A landscape with many valleys, sampled at points; each row gives a point and its height.
From any point a ball takes the steepest step (drop divided by distance) to one of its 2 nearest points. It stops when none of these is lower. Distance is the straight distance between rows; heights are no part of it.
(1534): [124 145 133 119  87 143  46 110 104 161  81 151 100 132 134 138 119 114
 169 135  95 209 167 126 112]  height 338
(993): [177 130 185 164 141 118 227 169 141 150 124 135 143 143 155 128 175  92
 109 100 191 123 141 148 112]  height 410
(2236): [136 179  84 147 137 123 108 112 144 159  83 138 153 143 114 141 133 142
 172  95  77 122 139 100  93]  height 611
(350): [122 101 171 113 148 134 104  75 121 141 136 129  66 175 143 105 178 104
 177  84 155 189 113 142  83]  height 554
(2357): [135 140 149 157 135 133 146 137 102 160 104 153 116 138 118  99 169 131
 147 111 114 161 174 164  83]  height 597
(1549): [124  79 155 107 121 175 127 116 128 105 150 106 116 121 124 165  68 114
  71  91 176 156  91 139 194]  height 271
(1448): [141 166 134  51  91 139  93 181 149 130 170  71 128  99 116  98  80 148
 122  86 137 123 113 106 154]  height 525
(1472): [128 161 160  82  82  97  65 106  97 111 130 148 155 123 122 174 114 114
 129 178 192 141 100 156 152]  height 496
(1637): [145 155 115  78 141  76  95 155  73 118 131 153 158  87 136 106 111 157
  92 169 170 131 158 198  99]  height 454
(2017): [112 141 156 108 140 125  70  93 105 140 118 138  75 143 128 108 192 126
 199  82 114 194 118 120  86]  height 515
(2049): [104 151 128  55  88 111  64 108 125 116 149 104 160 129 122 140 133 139
 130 149 196 130 133 150 152]  height 522
(1238): [186 146 151 147 130 175 132 148  67 151 106 175 127 122  98 121 121 122
  98  97 114 151 127 162 114]  height 153
(971): [120 115 119 158 171 127 225 139 150 102 144 118 104 138 163 134 149 114
  92 133 192  88  79 159 156]  height 393
(234): [134 155 108  96 105 122  77 109 151 154 129 100 115 148 143 118 119 153
 181  95 128 150 128  78 127]  height 237
(1892): [163 200  92 102 147 104 130 178 142 134 143  90 171 103 136 139 104 144
 120 106 190  67 130 108 138]  height 616
(958): [ 97 114 104 132 108 160 106  56 163 151 107 117 127 171 121 165 147 102
 163 118  89 133 142 123 149]  height 405
(918): [112 100 120 145 185 113 167  94 160 116 149 103  84 159 131  95 156 157
 156  71 165 126  91 112 107]  height 915
(158): [133 147 119 144  95 192 109  64 121 167  85 169 114 169 114 172 163 113
 169 105  72 150 147 133 140]  height 437
(1782): [123 118  98 131 162 132 219 135 169 153 105 136 149 131 153  99 141 148
 117 110 165 143 175 178 143]  height 895
(106): [174 194  93 115 139  91 123 153 131 146 111 120 147 128 148 137 105 133
 145 110 180 120 120 105 107]  height 626
(1921): [139 183 140 157 111 100 110 147 118 137 140 105 154 143 136 160 160  78
 150 160 194  77 133 125 129]  height 861
(821): [126 123  90 139 137  61 153 117 174 124 110 110 155 150 168 106 155  90
 119 199 133 117 174 136 117]  height 690
(426): [ 74  91  72  91 143  87 154 124 182  99 135  96 136 106 164  86 121 167
 104 154 163 136 150 129 135]  height 727
(2115): [116  95  83 143 184 128 153  63 157 115 132 118 106 157 121 104 128 164
 150  73 104 120  76 119 119]  height 909
(614): [109 129 128 140 112 127  94  91 144 159 103 131  79 162 140 120 160 129
 199 108  97 189 150  99  85]  height 474
(228): [116 128 188 184  99 139 110 166 108 154 152 120 121 124 127 126 159  92
 145 158 132 138 193 125 119]  height 754
(2048): [105 127 158 159  99 137 103 161  96 109 153 112  70 116 101 126 135 129
 175 160  90  70  78  56 132]  height 453
(361): [117 109 155 195 115  95 131 162 131 143 121 127  67 127 170  94 164 110
 163 187 125 148 161 105  87]  height 672
(665): [131 131 156 155 137 134 122 155  92 106 152 123  71 129 103 134 134 127
 153 110 127 103  64  83 103]  height 489
(808): [132 106  95 160 128 193 162  95 105 137 104 179 113 122  88 106 147 155
 107 129  67 134 144 151 148]  height 478
(1209): [126 140 165 138 122 135 137 162 177 137 132  97 130 134 173 159 111 106
 136 108 170 141 108  66 150]  height 342
(64): [131 179 163 134 101 143  84 179 114 157 164 102 156 110 113 124 138 120
 150 126 131  97 179  99 132]  height 693
(1431): [138 128 168 177 171 106 213 188 154 134 132 126 123 128 197 125 148 100
 115 136 177 112 138 135 116]  height 380
(1105): [166 112 146  97 142 150 125 173 117 131 127 142 130  75  91 109  94 137
 115  66 135 157  94 107  74]  height 205
(446): [140 106 159 158 107 132 109 148 120 110 124 132  76 118 158 144  70 119
 140 125 109 160  69  55 146]  height 300
(615): [181 155 210 171 124 123 133 204 101 152 167 131 157 100 127 152 139  81
 133 123 144  95 142  99  82]  height 246
(803): [154 128 134 162 146 133 119 176  97 123 112 149  89  98 127 116  85 144
 127 122  92 135 123 102  99]  height 197
(439): [ 83 101 131  95  85 122  89 115 135  89 143 140 131 108  92 131  81 165
 117 205  85 118 103  96 146]  height 509
(2088): [151 158 137 110 110 135 103 113 164 157 124 102 133 157 149 168 105 122
 157  77 164 148 142  78 137]  height 287
(1451): [ 83  98 102 138 137 124 128 111 178 109 147  96 110 128 170 112 116 155
 147 124 106 125  90  65 155]  height 149
(2349): [136 108 197 122  99 174  90 171 103 144 148 143 131  85  88 124 148  87
 121 103 146 153 126 123  88]  height 370
(689): [ 82  92 145  98  97 117 119 110 154  83 185  96 112 119 111 126 108 163
 121 157 156  89  73  96 177]  height 340
(2123): [143 121  79 145 182 131 219 124 136 143 129 152 164 121 135  93 144 147
 102 132 111  91 168 175 143]  height 891
(651): [ 94  78 147 120 119 154 104  90 128  92 162 106 112 128 106 149  77 153
 101 115 146 127  79 118 190]  height 303
(1168): [ 90  92 148 103 107 143 119 169 164 122 138 104 105  97 180  96  92 132
  99 142 159 191 150  94 150]  height 433
(1623): [161 186  88 149 116  63 106 154 150 144 114 118 163 133 170 133 126 113
 158 173 123  84 141  78 116]  height 642
(92): [152  80 144 147 130 112 136 128 117 113 116 140  61 122 170 110  74 132
 120 126 128 185  71  96 125]  height 320
(1973): [ 93  92 135 100  77 164  91  29 125 121 123 136 135 166 102 175 117  97
 128 152 114 136 115 152 185]  height 326
(2045): [128 127  75 136 175 137 176 107 149 125 103 135 127 122 120 124  96 164
 121  79 116 126  97 134 144]  height 904
(2057): [ 87 122 161 161 133 181 141 115 127 121 159 105 104 160  72 157 169 109
 152  85 143 100  98 122 141]  height 416
(1554): [169 119 148 110 136 203 158 142  92 141 116 161 133 114  70 130 120 133
  82  52 128 153 118 172 121]  height 195
(1256): [124 106 165 129 113 121 141 113 176 155  92 123  97 158 160 131 144 140
 182  64 111 193 164  81  88]  height 427
(281): [141 189  95  51 108 117  69 152 102 120 150 107 144 105 110 113  92 173
 130 102 136 103  97 122 136]  height 505
(1061): [112 126  84 106 151 143 111 165 120 116 140 118 119  82 100  83  95 198
 124 110  87 108 149 112 117]  height 105
(608): [133  96  88 145 135  83 161 126 137 127 113 145 166 110 183 112  94 116
  78 220  79 129 179 149 147]  height 224
(2040): [141 162 152 154  76 102  79 112  84 144 111 148 165 135 140 165 137  74
 135 198 141 122 156 166 151]  height 832
(1556): [116 147 108 142 156 128 122 101  95  95 115 149 148 173  81 133 188  89
 137 155  43  91 104 142 114]  height 418
(1258): [128  95 128 128  94 152 108  64 120 146 112 136  82 153 136 141 113 118
 134 123 128 179 128 151 147]  height 559
(520): [166 148  94 136 184  96 195 140  97 136 109 155 104 133 129  98 146 138
 132 109 164 117 107 176  83]  height 593
(637): [ 93 123  96 151 171 168 171 144 150 132 125 134 180  93 121 123  96 172
  93 103  67 105 182 150 165]  height 325
(1449): [ 97 111 143 169 114 211 158  80 137 139 128 130 103 170  75 159 192 122
 143  94 108 106 124 142 153]  height 381
(537): [204 182 145 121 123 154 163 109 108 176  89 165 140 173 126 168 154 105
 143  61 158 139 119 144 115]  height 279
(1831): [138 180 117 106 136 120 101 115 100 130 120 123 153 139 117 162 151 110
 131 104 187 130 123 173 129]  height 362
(1242): [ 68 107 153 152 135 162 141 177 153 126 153 102 152  93 146 117 115 145
 101 133 126 126 197 125 161]  height 428
(1204): [181 118 151 100 125 117 124 115  99 137 124 139 104 137 144 133 108  82
 108 104 198 188  88 156  96]  height 458
(2000): [150 120 124  93 137  94 113  74  89 120 118 150  99 151 144 123 119 139
 126 111 174 181  79 171 114]  height 483
(394): [172 144 123 128 109 124 151 136 129 148 107 131 144 126 164 152  87 101
  78 138 199 148 156 167 172]  height 415
(1271): [ 97 145 122 119  61 140  58  95 161 152 118  95 131 142 131 160 117 107
 187 147 104 127 155  61 167]  height 382
(1855): [136 207 115  86 135 115 129 165 158 153 152  76 165 130 123 118 149 142
 143  84 189  85 146 110 118]  height 604
(2219): [146 122 123 181  90 164 148 106 138 157 100 153 119 147 152 148 142 102
 125 163 116 142 153 133 170]  height 811
(327): [118 101 100 128 163  79 166 137 161  92 129 120 166 133 168 127 110 121
  80 216  92  83 152 132 145]  height 186
(1292): [120  77 108 156 143 179 183 122  93  96 145 155  87 113  97 110 140 145
  71 135 126 104 104 180 153]  height 508
(1985): [148 145 112 146 114 136 163 102 143 136 118 116 138 155 146 173 127  99
 104 129 183 110 112 156 176]  height 395
(1211): [133 153  96 102 147 105 106 124 122  92 127 126 204 139  84 157 102 127
  89 174  93  75 132 137 136]  height 748
(2299): [120 117 172 194  96 118 145 146 138 174 132 128 134 127 169 117 147 104
 132 165 117 167 229 143 133]  height 780
(1860): [152 166  97 132 142 131 160 109 112 130 126 135 155 150 113 154 158 105
 109 118 176  87 103 185 139]  height 378
(1154): [127 124  89 135 133  68 162 106 189 100 107 105 151 175 167 148 138  86
 116 191 140 114 114 117 138]  height 678
(1191): [140 135 115 176 128 118 156 113 122 119 124 131 139 164 126 143 175  72
 127 186 106  75 119 139 134]  height 879
(2052): [140 188  82 130 135  86  96 139 138 140 109 124 162 138 130 116 161 122
 181 146  87  87 126  81  86]  height 627
(1350): [109 148 149 109 141  77  80 114  90  95 126 162 163 105 103 122 196 102
 143 194  81 115 147 166 113]  height 343
(133): [ 76 114 139 100  63 108  82 121 140 105 140 123 119 116 112 100 126 138
 154 216  74 109 131  90 136]  height 480
(567): [123 110 115 106 121 122 148  98 107  99 138 158 154 136 100 129 143 122
  72 196 150 111 126 210 142]  height 323
(1327): [150 144 120 156  74 141 115  93 103 142 100 153 150 156 125 167 132  83
 117 185 135 111 124 158 175]  height 821
(1074): [ 71  72 112 140 152 182 161 125 129  89 150 117  93 101  86 120 115 163
  83 105 112 118 109 158 161]  height 520
(1853): [115 103  80 113 142  83 159  63 199 112 121  96 152 170 187 144 122 113
 119 144 165 132 107 126 165]  height 689
(400): [130 117 168 158 166 130 159 165  79 137 180 123 120 106 109 117 161 113
 107 131 151  96 165 180  93]  height 521
(200): [200 182 130 121 132 144 154 141 126 169  91 147 165 142 128 165 101 119
 114  68 169 142 138 149 131]  height 250
(1836): [103  91  82 125 114 136 142 109 143 110 107 134 143 105 136 119  85 149
  69 161 109 145 147 170 173]  height 324
(10): [131 130  54  98 191  73 166 138 163  88 119 109 152 127 144 110 113 151
 122 150  97  74  99  94 108]  height 242
(2283): [103 114 161 194 101 151 156 134 170 158 100 135 114 138 168 134 154 121
 141 136 101 158 181 123 144]  height 798
(1785): [167 168 125 143  94 106  76 141 111 168  76 147 122 128 154 131  94 116
 155 139 120 190 165 113 100]  height 387
(1698): [115  95 113 116 142 161 117  92 114 139 112 139  83 128  96 103 109 160
 132  73  99 197 132 147 106]  height 568
(1364): [ 82 110  83  92 143 132 106  83 169  94 162  87 146 146  82 115 135 164
 142 105  86  90  88  81 148]  height 167
(1927): [ 83 145 132 109 112 138  58 132 116 147 117 123 128 116 113  99 175 132
 159 131 113 165 192 140 113]  height 643
(1249): [126 126 154 162 159 101 185 183 136 153 138 125 141 103 206 108 111 121
 113 152 155 135 182 133 125]  height 350
(1192): [150 180 138  80 117 108  68 153  68 100 137 142 143 101 110 141 103 144
 120 137 155 114  87 137 122]  height 488
(450): [112 131  94 102 111  84 123 132 172  97 145 101 126 120 167 116 105 157
 143 168 103  96  88  68 155]  height 199
(591): [194 124 200 172 149 109 192 209 113 147 136 154 150  96 159 139 130 103
 113  97 134 100 116 116  80]  height 170
(709): [122 128  93 119 147  84 140  86 124 102 124 135 123 153 122 124 157 127
 133 144 139 123  80 154  96]  height 288
(212): [146 136 104 145 108 178 121  86  91 160  81 181 123 139 109 116 150 138
 133 126  73 163 161 164 127]  height 462
(2269): [123 172 134  92  95 157  99 164 182 148 157  71 136 117 127 126  94 154
 148  75 111 117 125  69 174]  height 547
(9): [178 157 131 127 126  92 139 150 108 138 113 129 124 134 158 140 112  92
 103 144 212 147 122 156 115]  height 434
(1091): [147  85 198 122  70 178  97 166 149 155 138 136 143  66 110 160 105  92
 119  89 157 153 109  96 118]  height 419
(1630): [127 167 158 159  93  92  90 118  96 135 114 132 139 152 140 172 173  54
 167 184 168 112 116 143 134]  height 847
(1706): [151 147 131 156 109 132 106 169 123 129 115 126 115 110 148 147  76 127
 129 136 121 135 119  75 136]  height 243
(98): [135 115 135 135 157 112 172 177 128 157 134 130 157  79 172  92  81 141
  88 133 144 170 213 154 132]  height 319
(110): [105 133 134 169 127 192 117 122 128 133 117 134 122 131  62 152 120 160
 149  65  50 119 125 104 126]  height 388
(499): [184 144 134 105 154 107 134 182 104 142 117 147 110 101 121  95 106 132
 136  96 147 154 100 100  57]  height 240
(1010): [ 93 128  94 119 145 169 144 125 168 136 114 109 168 109 113 137 112 152
  95  93 131 125 187 163 163]  height 296
(2009): [ 93 110 119 144 103 143 109 107 125 101 124 127 153 129  81 155 113 112
 113 179  86  89 123 133 164]  height 245
(1666): [123 144  76 135 159 125 115  87 114 136  91 155 121 145 106 116 153 143
 165  99  65 139 110 135  93]  height 599
(222): [ 84 124  85 108 149 142 123 116 141 124 133 107 152 123  91 116 145 151
 115 111 141 120 164 162 122]  height 269
(1813): [118  68 103  96 135  82 128  31 187 112 127 111 122 179 168 117 117 134
 121 152 160 155 109 155 144]  height 701
(1072): [118 132 162 169 146 142 161 182 129 141 169 113 174  93 158 152 102 126
  86 136 134 102 175 136 166]  height 391
(123): [ 84  89 110  80  81 114  91  96 166  96 143 123 144 107 127 131  74 175
  98 195 132 158 126 114 168]  height 482
(581): [144 121 142 145 155 124 197 148 132 146 109 135 111 141 118 105 157 136
 133  80 154 150 143 157  89]  height 580
(787): [117  91 169 213 125 130 179 155 125 127 140 135  71 128 164 117 164 100
 129 173 122 122 144 139 123]  height 694
(256): [ 64 105 150 108  90 153 119 156 154  97 181  72 106 101 125 119 107 151
 129 141 122  86 105  80 199]  height 374
(302): [126 110 119 168 160 141 218 111 142 123 139 132  86 162 133 117 192 113
 119 115 177 110  95 164 134]  height 377
(2191): [103 111 127 147  84 179 107  85 114 125 117 128 128 135  87 177  98 111
 125 132  93 117 109 132 188]  height 282
(1579): [ 85  82 121  87 120 124  76  48 156  91 158 105 134 161  95 115 129 161
 145 137 105 123  92 107 147]  height 216
(74): [115 163 128 112 137 110  72 107  82  88 111 159 154 116  79 146 169 103
 149 154  68 112 103 146 127]  height 386
(2222): [172 108 185 149 120 135 164 188 128 157 113 155 170  82 147 128 103 112
  95  92 117 157 165 130 105]  height 87
(912): [127 132  92 111  94  83  93 138 151 111 116 126 173  96 159 129  70 142
 103 201 118 126 161 116 151]  height 451
(1878): [150 140 173 123  82 157  68 109 101 161  96 149  97 149 125 169 116  86
 165 104 112 194 135 111 117]  height 270
(2101): [176 156 106 133 175 126 158 151  53 117 128 159 118 115 107 124 126 127
 103 113 150  90  98 186 102]  height 601
(1591): [146  92 158 102 123 201 150 121 127 137 141 129 122 112  90 149  99 110
  70  67 165 162 114 162 151]  height 235
(674): [157 145 198 121 127 161 105 211  99 144 176 126 155  88  87 123 149 107
 128  91 135  91 124 104  82]  height 312
(1229): [155 123 160 211 144 140 192 154 100 135 150 148 100 132 146 136 160 102
 114 152 123  80 121 144 142]  height 709
(2151): [ 75  94 104 135 116 136 122 109 157 113 138 101 118 120 116 121 130 139
 111 145 133 138 154 143 151]  height 236
(1394): [202 129 138 178 145 127 192 164  80 150 117 179 116 102 177 120  92 123
  88 149 116 128 138 144 139]  height 247
(132): [124  68 145  96 149 178 105  93 137 128 141 116  91 129 102 107  93 156
 115  44 129 179 116 122 121]  height 551
(1354): [138 138  53  69 134  88 100  98 151 108 117 118 164 122 124 117  73 181
 118 131 112 134 106 101 130]  height 731
(1757): [143 114 104 171 127 125 184 131 134 157 115 155 148 115 180 102 117 125
  97 174 114 144 187 157 165]  height 257
(2326): [108 123 127  80 120 101  86  58 149  95 146 123 160 167 103 155 114 136
 127 158 125 119  74 115 142]  height 264
(2282): [ 75 100 107 142 153 141 147 140 175 117 123 111 105 115 148 103 122 164
 132 115 114 153 144 108 135]  height 196
(2262): [114 140 195 156  81 126  86 183  84 140 172 105 117 106 121 121 138  96
 151 186 129  91 170 100 135]  height 724
(992): [182 109 161 116 108 142 130 168 132 157  88 164 158  82 115 135  90 130
 120  56 113 170 127 110  78]  height 157
(2202): [109 111  96 118 163 133 102  59  90 117 117 151  91 143  99  99 154 161
 152  81  82 165  83 160 108]  height 586
(42): [108 114  79 151 160  88 153 125 165 127 108 119 147 128 150  88 143 119
 132 175  77 118 179 124 103]  height 703
(1096): [110 124 106 117 123  98 120 153 135 106 147 109 115 107 129 104 137 152
 139 168 115  79 125 104 114]  height 204
(1774): [ 61  95 134  96 119 156  70  68 114 104 158 103 120 143  79 128 155 143
 157 106 123 134 110 134 148]  height 267
(600): [115 142 109 146 154  87 144 142 163 101 140 101 195 145 152 151 124  94
 106 195  94  57 158  94 163]  height 133
(405): [156 132  83 150 158 109 177 107 113 130 123 151 155 144 126 113 158 112
 105 173  87  85 144 162 118]  height 886
(681): [150 144 117 115 180  84 139 137  94 102 151 123 189 145 101 163 132 115
  95 193  78  36 130 140 114]  height 759
(1968): [114 136  93 158 162 143 136 120 134 102 131 122 153 145  74 145 141 115
 128 127  59  57 105 115 125]  height 442
(85): [195 155 164 147 120 139 108 162  80 157 103 170 124 118 120 138 118  91
 127 102 126 166 109 128  79]  height 92
(204): [185 187 121 127 120  90  95 153  88 170  99 151 159 112 152 123  96 113
 125 138 155 161 175 151 106]  height 417
(955): [104 151 130 117 144 168  84 107  80 123 114 151 115 121  75 136 166 130
 148  77  92 152 127 172 123]  height 450
(777): [152 116 172 112 138 149 101 142  93 115 177 110  89 124  94 111 139 116
 150  70 145 124  37  76  98]  height 518
(508): [118 123 106 120 154  93 101 151  89 116 157 125 147  96 117 108 151 145
 125 177  99  77 153 141  95]  height 244
(1094): [108 122 149 124  91 132 106 149 161 132 135  93 116 123 156 138 118 112
 132 148 170 153 159  93 156]  height 392
(1400): [120 146 123 129 162 143 141 202 136 129 151 112 128  76 135  91 107 194
 130 106  64  73 154  81 130]  height 57
(1501): [133 141 108 120 130  63 130  72 136 104 109 140 134 187 147 139 172  91
 147 186 126 139  81 140 102]  height 321
(139): [142 149 113 113 146  48 142 128 156  83 121 126 148 174 148 140 127 111
 111 236 114  93 120 110 102]  height 662
(2002): [107 119 107  86  92 126  74  33 143 129 111 126 145 176 130 167 136  98
 152 141 117 151 136 143 145]  height 367
(2046): [ 94 103  64  70 168  91 154 120 160  96 154  94 123 110 122  75 123 188
 115 116 168 112 116 134 118]  height 735
(2068): [ 91 118  95 137 126 134 125 115 178 103 121  94 181 143 117 162 121 102
 105 160 101  93 150 111 181]  height 198
(2228): [135 146  85  86 129 109  96  96 121  97 106 151 173 136  90 149  88 150
 102 155  93 122 102 145 125]  height 740
(703): [189 145 181 129  94 145 108 130 121 169  93 153 125 145 133 172 127  76
 157  76 137 176 106 107  81]  height 179
(1379): [134 135 124 152 129 169 171  81 133 149 128 140 109 178 113 150 199 104
 138 106 150 116 117 159 135]  height 352
(851): [106 139 130 112 143 138 138 196 141 108 163  91 134  91 160 117  96 149
 102 130 146  85 128  92 165]  height 455
(682): [ 90  97 168 134 129 163 149 195 156 139 121 121 152  97 184 117  83 128
  94 127 133 165 162 105 138]  height 463
(1932): [ 83  95 139 121  75 138 102  76 109 125 107 143 103 145 117 134 156 105
 126 182 137 168 136 184 145]  height 585
(1040): [125 137 139  75 139 105  83  44 115  94 139 144 156 153 106 162 151 121
 138 130 159 124  60 167 142]  height 306
(331): [150 110 138 137 126 154 192 147 136 165  89 160 150 115 182 108  95 134
  88 129 136 185 193 159 169]  height 286
(760): [117  76  75  89 135 106 112  32 150 124 105 133 119 155 136 107  94 158
 127 129 121 175 117 157 130]  height 713
(2041): [ 90 118 121 174 158 144 146 129 146 112 148 111 116 137  95 137 177 119
 145 126 116  78 115 125 117]  height 447
(349): [154  67 196 132  72 190 138 132 159 156 104 157 128 102 143 176  99  94
 112  73 120 180 108 112 130]  height 465
(442): [124 121 174 141 164 131 163 217 126 122 180  99 144  94 187 136 107 114
  87 150 177  78 137 110 146]  height 426
(1953): [135 139 153 117 164 118 170 221 151 138 145 116 113  92 151  73 137 180
 150  93  95  90 149  78  91]  height 109
(2207): [141 101 178 130  78 153 104 122 159 164  90 141 104 136 150 152 103 111
 156  91  89 213 160  78 108]  height 360
(398): [128 113 171 150 131 171 165 151 153 132 126 129 116 137 110 155 135 127
 126  61 120 141 110 108 121]  height 534
(853): [136 145 126  95  92  70  75 109  97 115 101 166 114 123 159 120 113 143
 140 188 154 189 114 153 101]  height 385
(403): [179 146 160 199 173 139 211 169 103 135 143 151 119 141 124 142 168 123
 120  99 119  61 111 133 111]  height 720
(685): [121  95 158 151 100 194 133  87 150 146 111 141  86 155 143 167 114 122
 134  94  93 170 133 111 168]  height 532
(2153): [141 149 110 101 154 124 115 152  94 134 114 134 124 106 111 100 113 140
 121 102 159 157 143 152  89]  height 275
(1516): [126 113  96 117 132 123 118 139 109 118 115 132 125  98 124 109  77 155
  92 133 144 149 156 166 127]  height 298
(603): [ 96  99 148 141  81 109  88 151 111 124 126 125  60 119 143  90 148 122
 156 185 127 183 157 113 100]  height 644
(1797): [134 136 172 145 136 128 174 147 161 142 143 101 123 154 135 146 179  84
 126 104 220 128 142 149 107]  height 445
(578): [127 155  88 101 132  62 103 122 141 103 110 123 155 159 134 109 152 123
 150 198  92 116 132 103  88]  height 645
(1939): [120 132 167 150 156 147 137 189 104 119 195  99 137  95 100 131 142 130
 109 122 155  55 149 130 127]  height 495
(1226): [107 136  97 103 132 125  75  83 141 117 153 106 115 154 105  92 146 171
 184  88  77 109  76  77 122]  height 114
(568): [129 156 119  99 119 141  72  68  94 134  90 166 122 133 116 154 175 103
 161 108 104 173 133 185 143]  height 475
(99): [125 136 138 150 142  80  97 138  60 136 153 147 139 104 136 122 176 106
 146 189 110 101 160 171  95]  height 289
(1370): [141 173 137  71 117  89  74 143  94 103 143 165 174  94 120 148 100 152
 101 192 175 107 110 171 124]  height 471
(1366): [ 81 118 132 108  88 167  68  91 147 131 151  91 116 138  95 145 128 138
 169 104 111 122 134  83 161]  height 322
(930): [115 145 161 109 116 117 133 159 169 141 170  75 107 147 139 117 184  99
 151 117 215 126 142 104 113]  height 484
(169): [ 76 111 123 174 146 182 141 142 151 121 116 135 135 102 106 130 103 171
 124  95  38 115 151 109 153]  height 353
(1214): [182 128 123 123 146  94 129 151 110 116 126 136  76 113 160 108  69 143
 136 115 146 161  66  79  95]  height 280
(1408): [207 129 164 163 171 115 233 187 101 144 117 180 140 114 165 122 121 120
 104 104 140 114 122 138 111]  height 213
(527): [198 141 103 169 111 118 158 123  79 139  99 186 123 133 160 128 121 114
 101 180 134 119 113 155 139]  height 274
(1058): [189 167 149 163 138 153 192 163 134 150  97 152 161 137 146 169 110 124
 107  74 132 112 119 118 151]  height 217
(1043): [130 188 126  57 132 127 115 159 132 131 186  70 130 131 111  99 145 140
 144  66 180  99 102 120 127]  height 589
(54): [126 135 126 149 163 108 146 174 134 132 135 120  89 108 137  91 153 155
 154 126 118 100 139  93  81]  height 158
(417): [158 102  93 135 108 119 171  89 118 108 106 171 130 148 130 128 136 121
  80 196 125 128 101 166 148]  height 297
(1291): [120 112 167  64 114 158  86 141 111 121 184  95 103 116  98  98 130 128
 136  84 155 149  85 105 124]  height 546
(655): [134  93 126 151 120 200 167 102  99 127 125 154  85 135  97 132 132 137
  90 105 118 146 103 151 174]  height 494
(2304): [ 95 145 115 118  71 127  70 140 151 130 132  97 148 118 112 117 130 125
 164 172  84 100 156  73 159]  height 435
(2258): [163 160  84 118 148  67 113 140  87 144 114 148 165 100 151 106 102 139
 120 166 135 125 161 166  93]  height 436
(1948): [ 86 103  74 117 139  86 142 119 176 133 103 110 119 120 155  75 142 149
 140 162 143 161 188 136 107]  height 716
(824): [110 150 150  50 126 120  85 126 115 119 182  85 105 132 118  87 176 135
 153  87 187 136 102 138 124]  height 570
(2355): [183 124 191 172 104 151 180 175 120 145 102 161 165 120 139 153 127 116
 110  67  91 125 143 117 123]  height 160
(310): [104  95 104  79 163 104 156 149 139  94 172  89  66 101 137  59 119 192
 127 112 144 123  89 107 110]  height 743
(1020): [131 122 129 105 110  94 111  96  98 100 118 175 123 124 129 131 121 139
  99 199 152 158  99 192 108]  height 351
(1233): [123 114 134 117 127 136  71  81 159 133 146  96  89 167 139  90 124 161
 184  80 110 129  99  66 137]  height 175
(165): [123 150 115  91 123 143  78  73  98 124 130 126 141 147 109 174 123 123
 136  86 157 134  99 157 151]  height 339
(593): [101 131 124 154 126 111  92 122 103 156 106 147 118 121 136  87 179 125
 158 155  95 177 199 166  83]  height 619
(1497): [110  89 150 119 145 116 126 165  75 108 161 128  88  92 122  85 147 134
 102 165 166 125 155 172  87]  height 545
(2135): [107 128  82  99 164  92 139 105 160  77 141  97 145 165 100 118 141 146
 127 152  83  78  95  87 110]  height 210
(712): [164 161  81 145 131  67 129 123 139 132  98 131 126 139 171 136 110 124
 153 149 148 123  95 103 110]  height 636
(2199): [133 133  83 121 173 127 211 106 175 153  90 137 143 153 132 120 124 160
 148  64 139 138 134 152 139]  height 900
(140): [131 119  86 116 155 116 121 158 105 114 116 136  70  96 124  79  93 191
 147 118  88 140 105  90  87]  height 148
(1955): [140 123  56  87 131 102 111  55 159 140  93 125 149 145 144 138  69 153
 128 108 125 161 133 130 137]  height 722
(41): [ 74 112 145 149  89 144 106 157 129  99 146 103 100  98 118 130 110 140
 155 167  76  77 105  54 178]  height 414
(2077): [137 124 119 125  72  88  69 115 114 126  96 154 133 116 147 136  78 133
 120 207 121 166 144 139 132]  height 421
(751): [ 75 135 143 132 143 192 108 126 121 129 134 116 122 138  57 137 172 159
 153  57  90 127 146 133 105]  height 420
(773): [146 120  66 114 182  73 181 106 143  88 110 143 128 149 127 118 117 137
 112 154 108  96  80 140  98]  height 263
(2122): [107 140 131 117 166 149 156 190 147 100 181  79 140  98 117 133 125 147
  92 105 186  57 132 119 150]  height 473
(1277): [148 163 133 191 134 113 153 146 131 127 140 120 134 152 132 168 151  84
 141 145 160  55 100 125 139]  height 870
(1605): [159 141 159 125 128 168 156  75 132 157 121 143 109 194 126 168 170 113
 158  42 153 137 116 137 117]  height 317
(739): [ 95 160 155 136 117 162  66 149  96 153 145 122 160 109  82 125 158 125
 154 115  97 124 190 137 125]  height 668
(2058): [ 86  84 126 108 165 175 144 113 144 113 157  99 106 120  89 117 115 165
 107  59 143 148 120 137 139]  height 535
(737): [152 119 172 141  96 187 131 129 143 147 106 139 125 137 120 187  90 107
 115  79 117 155 119 107 163]  height 501
(1671): [ 78 109 158 121  68 114  70 120 103 124 132 123  96 130 122 122 146 114
 154 184 148 158 144 134 136]  height 614
(1313): [140  83 182 148 146 145 210 152 144 123 123 139 105 138 111 124 172 124
 122  42 134 146  92 128  86]  height 560

For each start below, name the point where the ball stops.
(1666) | (600)
(1892) | (85)
(787) | (591)
(1448) | (85)

Call two points neighbours if one is among the 2 nearest of the other. Go from one point of each pair to the other, from neighbour to neighbour, staying as low as possible. Name the highest point that can't be avoided.
(1400) and (2222) | (92)
(1400) and (1451) | (1096)
(1226) and (1072) | (682)
(600) and (2222) | (971)

Write out the way that a ball takes from each point below.
(123) | (912), (2077), (853), (1020), (567), (417), (527), (1394), (1408), (591)
(2236) | (1666), (2202), (1698), (132), (2058), (1074), (1292), (655), (808), (212), (158), (958), (2002), (1973), (2191), (2009), (2068), (600)
(1229) | (787), (361), (603), (1671), (1932), (1258), (685), (737), (349), (1091), (2349), (674), (615), (591)
